Each row is a point on a landscape with many peaks, with its height.
A climber steps from a point to the highest of its 2 nearest points, and stops where none of them is higher. Distance is the straight distance between rows; heights are no part of it.
j_476 height 325: [106 134 139 154 120  98 129 139 135  72 126  85 183  87  87 156 104 135
 192 133 110 144 120 126 121  93 102  83]
j_119 height 473: [126 115 168 111  99  60 116 140 176 131 127 162 120 138 111 139 117  98
 158  91 108 129 117 106 138 154 121  52]
j_344 height 463: [ 75 120 126 124 139 115 125 168 148 122 104 145 142  84  94 179 127 164
 138 127 181 173 128 146 102  73  97 142]
j_758 height 208: [163  85  88 120 139 186 175 163  79 136 126  71 124 119  96 124 141 172
  71 172 146 130 146 136 141 109 136 172]
j_196 height 276: [168 142 170  85 112 121  84  75 109 125 111 183 153 139 163 133 125 135
 112 124  61  78 137 127 136  92 128 182]
j_88 height 502: [109 113 106  56 133 121  99  92 100 162 176 112 152 161 108  85 139 102
 128 100 156 158 113  86 102 126 138 115]
j_433 height 444: [152 128 128  71 154 121 126 125 121 159 176 126 143 135  90 108 124 112
  90 114 112 137 149  81 111 124 158 123]
j_361 height 264: [173  97 108 148 117 168 113 150  70  92 114 120 102  97 108 106  94 156
 127 137 157 164 109 103 161  97 127  80]
j_192 height 569: [160 113 100  76 125  76  63  61  93 147 132  92 141 129 129 128 124 108
 128 106 154 151 142  75 122  92 101 114]
j_796 height 366: [175  95 138 134 152 108 138  39 143 149 129 112  54 138 101 100 130  93
 120 101  68 108 117 112 168 187  96 142]
j_685 height 626: [107 149 112 166 127 113  96  98 156 174 119 104 166 125 182 193  85  82
 157 154 124 145 132 140 163  89 116 136]
j_38 height 380: [111 105  85 137 111 150 116  72 151 114 112 165 153 146 154  58 129 112
 160  95 150 126  92 176 165 169  71 136]
j_426 height 536: [120 112 142 118  82 105  77 143 139 152 169 157 197 135 145 176 153 166
  87 173 150 140 113 174 131 105 135 104]
j_623 height 134: [122 133  90 132  92 159 141 142 102  69 149 117 131  96 135 134 145 187
 125  95 134  90  70 140  89  45 118 117]
j_351 height 267: [157 120 139 173 121 112 117 149 144 126 110 161 172  79  74  88 170  92
 103 119 211 132 148 149 137 128 113 161]
j_34 height 426: [104 140 130 105 138 134 111 146 125 148 170  68 124 145 151 175 159 124
 133 118 113 112 162  64 118 102 145 197]
j_651 height 153: [124 104  93 140 100 149 165 124  70 119 151  72 137  93 141 161 129 167
 143 122 111 105 111 108 117  44 105 153]
j_983 height 587: [ 83 169 106 139 108 105 138  80 133 185 154  91 156 129 162 196  83  97
 173 120  90  97 101 149 112  67 124 112]
j_596 height 451: [137 114  86 152  99 140 136  97 172 137 141 126 105 138 146  85 176  93
 153 109 167 111 114 155 122 169 101 124]
j_913 height 168: [103 136 138 139 159 125 180 138  93  99 143 128 180 151 115 148 135 145
 105 135 137 180 110 132  90 119 171 112]
j_930 height 388: [143 109 123 118 113 118 165 147 154 168 140  99 164 121 100 152  96 100
  96 130  96 118 154  98 146  93 153 111]
j_117 height 365: [126 102  55 137 146 168 162 100 163  86 107 124  65 140 121 109 130 150
 157 138 117 134  83 174 151 187  90  98]
j_971 height 610: [118  91 145 121 122 115 146 143 135 103  80 128  95 160 124 184 166 144
 139 154  62  82 144 131  86 120 165 148]
j_722 height 403: [ 77 109 136  92 126 117 143 173 147 130  96 161 124 113  93 132  82 136
 113 112 163 189 124 134 108 117 131 113]
j_802 height 471: [106 120 119  76 128 183 120 100 131 153 129  59 123 174 157 145 117 109
 171 113  80 104 167  54 129 124 163 154]
j_415 height 560: [132 125 140  76  72 146 132 113 154 165 139 126 143 183 176 132 124 111
 133 106  78  86 125 124 126 147 190 100]
j_379 height 338: [176 102 110 174  93 112 137  94 151 124 131 157 177  86  84 107 196 115
  89 124 159  97 109 183 137 102 105 139]
j_565 height 296: [143 127 127 153 105 108 121 161  96  83 142 105 149  79  91 126 112 149
 162 131 173 149 109 122 149  85  98  79]
j_979 height 482: [117 145 122 113 107  87  94 107 145 157 166 162 214 139 145 138 107 123
 127 151 153 119  98 183 149 123 105  91]
j_839 height 105: [126 121 124 203 165 147  82 117 130 147 162 153 109 123 112 156 161  78
 151 101  98 139 114  98 171 161 121 152]
j_333 height 297: [166 133 103  71 121 185 156  77 102 136 113 173 108 131 136  59 105 126
 101 105 159 130  98 164 123 148 150  90]
j_234 height 545: [ 68 107 127 154 124 102 122 184 135  81 102 124  90  65 126 154 141 165
 129 142 151 134 144 139 102  99 101 175]
j_879 height 304: [129 159 179  94 117 125  89 140 149 106 118 177 137 145 154 134  96 143
 115 124  78 143 158 124 147 122 154 160]
j_962 height 275: [125 144 112 134 163 185 168  64 116 152 148  84  90 130  98 105  93 102
  98  96  84 149 127 105 159 139 169 106]
j_283 height 332: [109 112  77 205 124 157 138 170 112 137  95 116 133 104 130 124 135 130
 114 160 152 136 132 178 172 143 103 136]
j_431 height 511: [108 114 109  87 117 174 122 133 118 160 151 116 124 153 154 122 126  99
 191 116  96  98 124 104 135 159 142 122]
j_124 height 167: [ 79 162 170 161 120 150 147 143 140 139 121  90 176 135 159 172 114 103
 130 114  87 173 171 108 153  81 160 168]
j_209 height 212: [166 165 141  93 138  99 106 142 138 139 123 178 122 147 102 106 116 180
  89 143 195  93 120 153 135 151 110 107]
j_899 height 467: [111 113 118 154  91 111  79 165 127 162 161 110 163 116 185 168 153 137
 101 158 153 178 166 134 125 100 127 124]
j_952 height 178: [138  91 108 134 131 173 171 157  48 122 119  85 107 125 142 153 164 163
 103 145 114 143 134 101  97  83 155 189]
j_730 height 184: [106 151 135 119 128 111 152 206  67 142 123 112 148 113 147 171 114 183
 176 185 189 135 131 140 105 101 121 115]
j_378 height 245: [139  90 138 127 102 162 156 213  91 134 108  62 135 111 105 151  94 185
 114 156 149 162 178 105 170 108 140 185]
j_202 height 634: [175 116 129 136 101  96  91  94 127 116 141 123 136 154 143 170 153 142
 106 136  92 113 119 118 129 118 141 102]
j_704 height 549: [ 91 116  99 174 115 116 132 149 193 108 153 110 116 121 135 110 152 126
 150 126 111  80 134 139 157 161 111 106]
j_394 height 268: [182 125 117 124 146 164 115 157 149 104  96 168  97 106 109  58 124 114
 140 108 174 113 160 127 182 187  98 159]
j_810 height 620: [125 110 127 108 123 149 116  85 169 165 132 165 112 183 151 125 124 118
  97 145  60  99 111 157 145 177 164 134]
j_68 height 651: [128 145 144 117 138 142 170 149 128  71 138 172 134  88  81  78 158 123
 146  97 148  86 106 138  85 136 127 151]
j_349 height 172: [135 159 151 111 119 113  84 181 123 130 103 143 135 144 110 131 114 214
 124 185 203  88 152 167 128 131 115 122]
j_859 height 209: [167 133 127 168 133 110 117 162 150 120  70 141  90  87 105  93 152  83
 132 131 202 103 182 130 133 155 103 170]
j_132 height 261: [174 111 114 111 107 204 171 144  93 111 113 141 108 108 123  67 105 136
 115 113 202 171 100 135 146 113 149  88]
j_198 height 144: [ 79 134 156 179 153 153 121 140 132 145 164 140 160 118 155 189 156 100
 147 123  70 155 123 107 141 119 149 174]
j_890 height 258: [186 153 123  94 126 117 113  93 102 126 145 178 120 159 138  67 124 161
  78 110 185 138 100 141 120 139 137  97]
j_917 height 186: [ 75 174 165 153 150 117 132 148 115 141 121 104 155 119 159 156  67 139
 107 145 114 195 162 143 141  95 134 147]
j_281 height 458: [219 100 170 129 153  97 140  76 160 175 154 135  41 146 136  88 157 120
 105 106 108 126 108 130 139 218  86 146]
j_373 height 274: [ 95  95 150  99  96 157 151 179 138 102 117  77 178 114 134 148 112 198
 152 145 115 201 180 107 176  94 131 176]
j_357 height 706: [123  94 149 117 127 115 131 139 182 134 102 170 104 148 118 137 153 126
 118 155  67 105 138 161 122 183 146 133]
j_79 height 251: [136 147 109 118 143 195 148 104  69 163 176  95 147 139 122 110  75 128
 113 115 111 177 103 116 150 128 168 105]
j_145 height 65: [121 137 155 192 160 106  95 129 152 125  95 167  97 140 121 131 126  71
 138 107 123 149 156 115 147 158 123 123]
j_404 height 460: [133 183 141 119 155 123 106 160 115 119 135  97 154  96 143 173 113 137
 154 127 122 118 170  90 123  66 107 190]
j_181 height 568: [126 105 137 102 119  84 124  85 120  85  79 117 119 153 136 196 140 133
 145 139  86 115 118 120  75  93 138 108]
j_478 height 548: [160 110 164 142  81  82  85 135 161 125 136 164 103 139 156 161 134 133
 131 107  85 129 112  91 168 134 113  85]
j_413 height 494: [ 99 103 116 162 124  53  67 134 139 156 109  95  98 113 155 163 130 116
 138 163 119 120 181 112 124 139  91 124]
j_688 height 333: [116 114 114  79  86 177 132  93 117 108 100 151 139 156 169  52 123 123
 123  80 153 114 102 151 126 133 123 118]
j_222 height 311: [170 117 118 124 138 121 142  51 136 156 150  72  78 163  93 133  94 114
 103  98  64 123 101 103 155 155 131  67]
j_540 height 662: [ 85 137 122 150 122 103 107 187 161  79 118 132  62 100 134 118 145 159
 127 108 108  86 143 126 108 139 122 132]
j_230 height 206: [103 190 159 136 141 145 181 197  84 130 104 136 145 135 173 161  59 176
 136 156 155 166 134 130 135  99 159 117]
j_279 height 645: [131 141 117 101 121 111  37 115 100 135 136 138 111 115 161 136 125 127
  95  92 155 159 158  99 121  83  98 132]
j_418 height 561: [114 149 138  99 138 160 137 175 139 114 157 168 130  81  96 124 132 134
 137  70 113  92 123 107 117  86 132 182]
j_461 height 220: [147 104 104 148 144  85 130 161  82 143 120 123  86 137 122  91 137 121
 108 195 154  94 124 128 110 177 117  89]
j_187 height 464: [164 136 146 159 129 167 191 135  95 100 106 134 123 133 139 101 197 130
  93 160 175 126 107 153  66 151 179 133]
j_553 height 433: [125 179 120 120 105 120 104 134  86 162 145 194 169 111 145  92 115  99
 140 110 173 120  93 168 140 110 102  90]
j_39 height 278: [139 109  95 146 170 149 163 118  82 135 163 117  82 116  97  97 145 138
 109 197  91  94 104 151 126 175 115  98]
j_115 height 229: [135 166 119 144 121 188 168 151  94 172 134 127 132 149 167 156  73 152
  84 118 126 151 121 115 161 102 162 109]
j_567 height 344: [124 144 182 110 169 122 123 178  96 101  98 156 119 122 104 116 113 115
 112 139  86 133 167  84 111 137 166 159]
j_953 height 472: [171  90 137 127 111  62 122  70 169 130 149 131 166 162  97  82 174  98
 108 142 134 115 121 145  96 182  91 134]
j_267 height 191: [109 124 139 151 135 136 148 129 139  84 140  80 164 181 136 157 172 151
 138 116 118 196 130 107  96 125 162 128]
j_556 height 353: [116 124 152 129 140 100 148 127 151 113 139  87 146  98  92 172  81 117
 143 114  73 137 132  91 131  89 138 109]
j_563 height 250: [145 140 159  72 131  84  71  71 128 145 126 162 137 146 130 155 113 104
 173  91  95  91 141  85 129  88 113 172]
j_585 height 217: [ 68 122 116  99 140 140 134  66 147 121 139  96 128 196 142 143 150 126
 116  88 114 199 110 128  78 136 174 103]
j_48 height 169: [140 168 105 144 189  86 154 126 119 132 130 136 111 141 107  98 148 101
 136 171 169  90 130 154  91 199 115 109]
j_714 height 390: [160 132 175  86 172  88  99 144  74 117 151 167 132 141  94 114  96 122
 102 132 117 156 140  72 104 134 157 119]
j_369 height 504: [136 185 132  84 152 122 137 167 109 124 142 128 143 101 105 114 116 127
 130 109 146  59 158  85 119  71 108 184]
j_584 height 300: [117 101 168  99 105 131 138 138 127  69 103  82 180  80 129 154 108 181
 203 156 102 178 135 108 141  85 114 121]
j_155 height 160: [130 164 133 132 113 116 127 172 120 130  82 128 147 142 150 167 115 159
 150 205 189  73 137 174  92  99 130 116]
j_828 height 384: [ 97 187 125 126 154 106 100 122 121 171 135 168 130 129 148  81  90  88
 130 104 153 111 116 130 148 147  95 123]
j_484 height 320: [156 137  73 117 170 179 174 122 111 107 135 108  54 125 103 105 121 150
 164 160 113  92  97 143 110 172 126  83]
j_697 height 318: [107 100  96 148 173 193 149  94 178 127 123 156  44 135 115 135 137 146
 144 129  69 110 104 175 156 195 120 134]
j_535 height 247: [ 41 127 141 123 141 144 154 107 168 105 133 151 100 153 128 114 122 120
 114  65 110 167  78 129  94 141 159  84]
j_134 height 40: [ 70 156 148 167 154  90 106  78 159 111  81 110 104 138 136 137  99  73
 144 122 103 129 145 122 131 136 128 123]
j_852 height 395: [200 105 124 132  98 128 152  70 154 110 156 126 204 129  85  93 170 118
 101 126 156 117 106 157 129 141 137 118]
j_543 height 389: [126 124 129 213 117 158 149 157 123  86  75 121 123 123 147 127 175 134
  96 162 165 143 133 172 125 141 153 131]
j_848 height 628: [208 121 144 120 137  67 128  71 169 181 150 142  98 160 149  63 188  87
 104 134 169 117 104 140 101 215  89 157]
j_20 height 324: [170 154 139 129 129 124 133 116 151 157 115 167  99 109 136  45 107  72
 145  79 146  96 129 117 166 179  89 143]
j_82 height 572: [ 93 136 137 163 112 103  66 141 162 149  91 139 116 113 186 188 113 105
 168 162  96 129 163 141 156 109 101 159]
j_609 height 547: [141 120 127 131 101 159 204 150 136 103 122 146 142  90 116  78 196 107
 146 143 165  94 114 164  60 151 174 130]
j_176 height 414: [ 91 100 111 137 144  87  88 158 108 146 149 101 147 141 127 155 153 121
 127 167 153 166 155 111 113 145 107 121]
j_488 height 280: [ 59 142 121 140 163 170 162  87 197 105 125 137  87 133  97 134 116 132
 127  90  83 117 105 167 121 167 140 132]

Where does a climber stop that starts at each point below?
j_651 => j_279
j_209 => j_540
j_361 => j_279
j_859 => j_426
j_196 => j_279
j_623 => j_279
j_132 => j_540
j_115 => j_848
